Each row is a point on a landscape with many peaks, with its height.
From any point a climber steps to the highest of the 2 points nearest to it. It stops when none of these is higher. Distance is the straight distance between rows; heights are no part of it.
(938) height 6.38: [170 127 157 113  78 138 170 131 103  67 174 132  73 115 138 123 145 104
 129 130 165 149 141 114  85]
(225) height 5.65: [145 186  59  55 111 143 178 111 138 158  71 137 154 106  86 111 103 108
 109 124 155 138 177 136 126]
(176) height 3.64: [154 124 116 206 147 118  91 132 163  90 105 110 120 143 137 177 188 147
 102 132 132  91  74 108 107]
(259) height 2.90: [179 159 164 188  85 152 170 114 165 130 182 147  77 167 161 149 138 151
 150 132 143 130 117  98 135]
(236) height 2.49: [107 138  42  59 184 117  97 105 132 181  51  89 198 128  80 122 144  81
 138 125 101 118 157 102  75]
(627) height 3.62: [136 114 140 194 131 142 124  99 178  90 163 111 117 148 123 161 159 150
 116 138 128 113  76 126 139]
(303) height 2.67: [ 88 104 166 119 100 121 170 142 136 113 146 149 113  76 146 143 111 153
 153 153 109 191 156 144 118]
(965) height 1.90: [ 99 133 199 174 101 166 116  98 157 203 196 169 120 142 128 141 116 185
 186 120 108 149 122 127 178]
(332) height 4.83: [132 120 141 137 157 170 124 203 159 149  95  79 108 145 120 141 144 148
 137 163 157 131 168 140 108]
(858) height 5.95: [133 114 130  98  82 119 125 170 100 126  91  97  94  85  93 145 121  95
 156 110 142 154 180 143 121]
(1099) height 4.42: [105 105 102  89 114  81 121  84 122 108  94 116 142 126 111  82 127 118
  80 141 149  69  98 117 173]
(231) height 3.29: [162 155 162 190  91 122 167 107 162  79 165 168  96 130 162 175 152 160
 122 121 131 148 102  89  96]
(400) height 6.14: [119 124  96  88 146 128 145 121 110 137 194 162 154 131 106  88  80  85
 157 134 116 173 128 167 135]
(166) height 5.34: [152 131 124 108 168 150 170 113  94  55 121 124 143 119 167 124 125 139
  75 121 152  99 125 169  70]
(679) height 3.39: [141 160  77  91 125 140 152 165 175 122  86 128 128 158 161 109 151 153
 122 136 196 121 157 139  98]
(190) height 5.90: [138 156 123  87 166 144 118 199 100 160 112 140 160  90 104 137 119 112
 138 163 101 161 148 135 114]
(432) height 3.01: [ 46  94 127 121  85  97 112  68 141 155 124 112 137 121 103 122 118 138
 147  87 109 125 139 141 202]
(1004) height 4.49: [162 129 128 183 161 109 129  94 116  97 131 144 117 191 200  89 134 158
 100  99 140  77 109  93 148]
(222) height 4.40: [ 98 115 112 120 178 164 125 208 151 175  83 114 150 152 116 132 124 137
 168 167 122 152 186 137  98]
(104) height 6.44: [141 125 181 143  60 127 112 108 125 100 146 114  89 119  84 151 131  94
 127 118 120 133 106 116 142]
(682) height 4.22: [104  88 114  83  81  72 133 104  97 114  73  98 110  95 116  88 113 119
  97 134 172  78 143 131 154]
(1086) height 5.77: [137 107 162 162  57 110 137 134 146 116 154 133  65 150 148 129 119 136
 170 111 149 161 154  98 132]
(1032) height 4.48: [129 123 146 107  59  71 150 100  99  98 128 187 114  56 160 124 126 139
 111 128 127 137 125  98 132]
(3) height 3.04: [155 145 134 145  98 111 119 116 129  94 133 147 113 147 157 139 116 114
 123 102 119 129 106 119 133]
(580) height 2.80: [177 166 115 118 147 143 132 112 120 103 146 142 130 163 125 117 104  91
  98 113 128 119 108 131 135]
(1053) height 2.62: [159 170 128  97 163 153 144  78  83 111 120 144 158 153 104  78  82  84
  69 115 114  96 117 126 145]
(722) height 6.80: [133 106 104 103 146 115  88 130 111 117 155 108 144 148  83 114 118  61
 137 128 119 139 107 134 135]
(847) height 4.13: [130 128  89 111 134 103  95 155 147  99  85 116 145 119 134 152 190 126
  98 139 149  98  95 119 104]
(586) height 4.45: [122 104 103 113 176  92  86 151 119 128  99 112 158 113 145 113 152 139
 113 150 124 105 101 110 124]
(368) height 3.78: [142 155  94 115 124 134 120 183 186 110  90 106 118 130 130 160 191 144
 122 155 177 116 120 122  92]
(1055) height 0.77: [171 132 133 202 208 171 117 199 144 156 115 120 123 151 144 131 136 174
 138 160 134 127 138 127 112]
(136) height 5.45: [127 120 116  84 130 136 144 153 100  82 110 112 129  70 127 148 153 122
  97 148 171 122 135 169  55]
(357) height 2.32: [119 132 173 174 114 178 157  92 159 146 132 102 107 176 136 159  97 158
 126 108 116 118 140 145 158]
(458) height 2.98: [ 74  98 197 153 107 125 132 110 134 132 147 129 118  96 140 147 106 171
 132 121  92 154 137 135 154]
(441) height 1.01: [167 127 118 208 195 158 101 147 164 149 145 103 126 176 122 147 129 143
 149 141 123 116  99 131 129]
(802) height 2.81: [109 126  49  74 132 100 126 144 177 130 106 109 147 150 119 121 145 108
 142 148 161 131 129 132 124]
(185) height 4.84: [118 104  90  79  89  56 133 116 102 111 128 164 146  72 151 104 117 121
 107 140 147 121 116 136 137]
(611) height 2.63: [102 145  24  59 151 112 121 129 173 169  61 111 180 124  97 124 144 106
 146 144 145 130 160 109  94]
(961) height 5.63: [120 119 121  82  97 132 164 123  83 139 102 106 118  95  84 111  80  99
 129 106 134 141 187 163 153]
(369) height 4.67: [122 120 126 101 108  98 153  66 104  69  93 147 146 115 141 107 127 128
  51 131 140  49  98 134 141]
(845) height 5.39: [125 121 123 113 139 120 133 108 110 141 132 142 141 164 144  81  80 122
 125 114 119 134 153 130 161]
(266) height 3.44: [147 167  82 127 196 140  63 184 129 145 112 102 172 133 120 140 214 109
 116 132 125  93  91 103  76]
(207) height 4.12: [144 157 191 140  56 109 152  90 104 107 150 188 102  90 139 146 126 130
 106 109  94 141 114  86 147]
(218) height 3.77: [129 172 198 168  64 126 127  95 131 153 136 175 106  96 128 174 108 144
 134  97  66 150 102 103 166]
(466) height 3.23: [ 51 120 138 147 103 107 117  57 173 146 137 136 146 151 148 136 120 169
 130  87 116 122 113 134 189]
(345) height 5.12: [102 101  75  69  99  70 148 110  98 157 129 152 149  53 105 105  99 117
 143 134 119 149 147 152 157]
(133) height 5.46: [166 155 116 107 185 143 121 194 102 143 143 157 146 108 138  93 137 136
 123 169 137 150 132 130 109]
(964) height 3.86: [103 114  73  49 156 127 110 118 109 125  82  71 178 103  66 130 153  77
  96 151 143  85 124 137  82]
(40) height 5.79: [169 128 163 146 162 155 148 131  91  92 129 120 114 137 171 114 113 140
 102 117 132 114 146 139 104]
(924) height 6.49: [122 105 126  95 164 115  63 140  81 130 110  82 157 127  66 125 127  47
 126 119  94 101 105 118 128]
(2) height 1.80: [143 135 186 201 119 186 117 108 167 175 169 110 105 130  92 187 121 156
 146 141 106 122  70 124 157]
(59) height 2.87: [ 65  96 114 118 112  77  95  96 119 161 105  97 144 111  74 126 122  94
 144 103  73 116 124 113 185]
(1119) height 5.54: [117  93 150 149  82 103 111 163 167 149 121 107  87 127 123 139 133 141
 167 145 135 155 139 103 156]
(929) height 4.93: [159 138 106 141 198 137 103 203 100 107 159 135 130 103 146  98 194 130
 136 158 160 145 115 140  63]
(101) height 3.68: [120 132 162 174  95 121 135 120 166  99 182 159 103 110 130 179 139 132
 152 128 108 178  95 112  96]
(281) height 5.96: [141 183  79  70 123 149 128 148 110 154  58 124 147 110  97 132 112  95
 137 101 142 147 175 153  96]
(324) height 2.05: [154 148 197 213 120 192 162  89 158 141 146 113  96 148 132 191 116 174
 118 121 112 105  96 125 146]
(943) height 5.59: [106 128 123  91 133 102 102 144  91 157  34 101 129 109 107 101 114 120
 113 118 129  98 160 115 144]
(707) height 3.38: [133 149 166 161  95 123 138 111 140 147 142 166 111 141 175 146 105 158
 145 101  91 147 126 115 154]
(770) height 5.38: [ 97 131 113  95  98 116 164  78 103 140 130 141 146  90  99 117  78 110
 127  97  99 148 157 158 166]
(777) height 6.33: [162 109 140 112 144 132 166 141  77  92 128 135 107 131 211  85 130 157
 117 122 164 108 165 126  79]
(556) height 5.87: [164 147 124  77  89 136 163 144  92  83 126 144  98  83 152 125 144 108
 120 131 179 136 154 151  67]
(915) height 1.42: [113 135 193 194 154 166 107  62 123 143 181 135 137 158 120 138 109 149
 116 100  86 109  75 140 167]
(410) height 4.97: [121  90 117 133 138 134 144 132 113 120 164 161 117 185 180  77  82 117
 160 111 129 152 170 150 118]
(140) height 2.71: [ 74  72 173 154 129 124  99 133 130 165 124 104 127 140 123 134  90 147
 157 119  89 145 153 136 172]
(834) height 4.98: [149 127 125 104 127 120 180  85 102  61 121 159 145 103 186 122 132 154
  51 135 144  81 115 139 107]
(605) height 6.19: [129 121 145 118 175 131  62 173 100 173  82  73 143 136  76 135 130  89
 138 133  90 100 132  96 123]
(238) height 4.06: [165 140 117 198 178 106 102 116 141  88 101 139 127 162 182 136 145 161
 102 103 124  97  90 120 116]
(593) height 4.43: [129  78 131 153 170  95 104 168 124 125 178 150 132 116 150  86 140 147
 150 166 126 159 110 112 136]
(233) height 3.50: [ 78 138 107 131 114 101 110  66 165 132  85 125 155 152 109 150 112 125
 104  93  95 103 103 125 176]
(1021) height 4.04: [114 107  72  59 122  93 122 113 102 134  78  99 152  88  95 107 118  99
 104 137 168  97 142 147 116]
(815) height 2.54: [147 166 155 162  95 162 189  83 156 155 209 175 111 189 189 136 139 172
 148 127 116 124 124  93 161]
(719) height 4.50: [128 101  96 104 128  79 116 140 129 124 162 150 137 121 145  84 124 126
 132 159 148 142 112 120 148]
(304) height 4.96: [150 125 135 151 145 147 160 102 124 125 164 142 124 197 179  86 100 153
 116 122 131 109 141 116 158]
(790) height 2.58: [103 160 126 144  82 149 168  81 177 166 106 130 114 182 139 157  93 147
 141  77 111 129 160 134 177]
(616) height 1.22: [153 127 140 209 175 137  87 107 137 144 162 133 130 181 134 130 105 141
 134 107  95 113  69 120 158]
(240) height 3.69: [ 88 149 115 112  96  95 118  70 126 120  99 156 162  95  85 141 124 106
  91 107  74 103  92 132 179]
(385) height 6.27: [120 145 105  79 144 145 116 194  98 169  75 103 142  97  83 148 123  90
 160 128 118 157 184 152  97]
(769) height 3.03: [111 103  82 102 116 113 148 122 176  87 163 109 123 149 121 121 149 104
 137 157 165 135 103 150 124]
(542) height 5.11: [108 139  81  59 149 134 123 147  95 127  78 112 162  80 114 148 137 102
 113 123 148 126 135 177  48]
(506) height 3.70: [120 139  71  70 182 132  82 153 123 140  95  84 191 120  96 136 192  89
 110 144 126  83 107 110  70]
(1000) height 2.74: [ 89  76 132 128 126 100  79 151 106 178 128  92 133 128  90 128 114  93
 174 122  80 137 135 113 172]
(360) height 1.63: [102 142 235 170 125 173 129  62 112 172 190 157 124 141 137 143 114 174
 146  92  96 126 112 136 173]
(1063) height 2.21: [134 127 171 193 111 151 136 102 159 167 222 178 111 170 163 116 127 176
 165 133 124 144 113 111 170]
(1033) height 5.31: [169 149 169 148 128 157 121 178 142 148  88 107  96 134 121 142 134 158
 117 148 151 118 141 108 137]
(857) height 6.46: [130 111 105  79 138 125 130 103  85 101 164 129 152 115 101 104  91  74
 115 131 135 142 115 165 116]
(503) height 5.76: [104 138 127 107 128 160 166 102 126 160 174 163 151 155 109  93  72 112
 150 120 106 170 174 157 170]
(477) height 6.39: [144 148 145 123 157 165  60 197  68 141  87  91 122 105 132 106 174 138
 113 108 154 117 136 125  77]
(256) height 3.87: [104 122  73  78  94  87 118  99 119 122  86 128 161  87  81 146 140  78
 109 120 117 107 117 141 141]
(492) height 3.08: [118 139  80  81 102 131 194 124 168 123 112 131 125 150 145 115 106 137
 132 144 173 138 177 147 127]
(120) height 4.53: [ 98 100 144 145 122 134 176 115 129 111 214 184 113 168 180 104 108 129
 184 118 114 177 146 153 109]
(713) height 4.88: [136  93 117 147 202 110  90 198 121 144 129 121 142 125 159  89 157 163
 140 171 140 130 133 113 116]
(421) height 4.47: [164 130 108 164 194 141 106 172 124 106 174 110 136 134 108 123 170 113
 132 165 136 133  96 131 108]
(534) height 5.94: [114 140 115  88 171 148  72 181  92 172  46  89 151 118 117  95 152 133
 115 126 145 108 158 114  99]
(239) height 2.83: [ 98 152 104 120  95 144 187 108 189 114 120 133 122 164 153 162 101 144
 142 112 134 148 154 153 134]
(710) height 4.11: [112 129 159 174 126 135 169 127 156 109 224 187 104 138 156 134 132 139
 178 134 104 197 102 140  94]
(1130) height 6.02: [102  94 174 153  79 108  99 138 137 123 114  94  98  98  93 181 138 113
 137 133 101 140 116 108 141]
(172) height 3.31: [139 121 135 148 116 146 169 109 161  62 187 116 105 143 128 138 153 124
 107 149 158 128 105 143 121]
(723) height 6.34: [129 129 133 117  59 111 152 135 137 118 122 129  85 112 126 155 118 107
 158 110 130 169 167 131 128]
(860) height 5.78: [159 142 160 137 140 161  85 194 103 180  82  89 102 138  90 135 119 115
 148 133 131 126 148 118 130]
(903) height 4.05: [144 110 120 188 174 122 115 145 167 129 207 136 134 136 112 138 166 140
 145 175 116 144  76 118 144]
(1096) height 0.52: [152 131 165 214 190 151 136 155 147 144 126 139 125 137 171 147 115 204
 125 155 104 133 126 120 138]
(874) height 7.05: [169 149 148 125 140 148 105 183  79 117 102 135 105 113 182  85 154 158
 115 107 174 120 155 122  78]
(372) height 6.94: [156 125 184 150  55 135 149 101 119  60 173 145  83 106 101 158 150 104
 113 129 144 146 110  97  96]

Call two points neighbours if one is among the 2 nearest of the other. Go from one point of each pair to the other, from neighbour to neighbour, staying as high as possible. Name the lowest point that can't be avoided.
(372), (723) -> (1119)
(723), (713) -> (593)
(458), (372) -> (140)

For each start below, name the point where the climber stops.
(682) -> (874)
(324) -> (713)
(616) -> (845)
(611) -> (845)
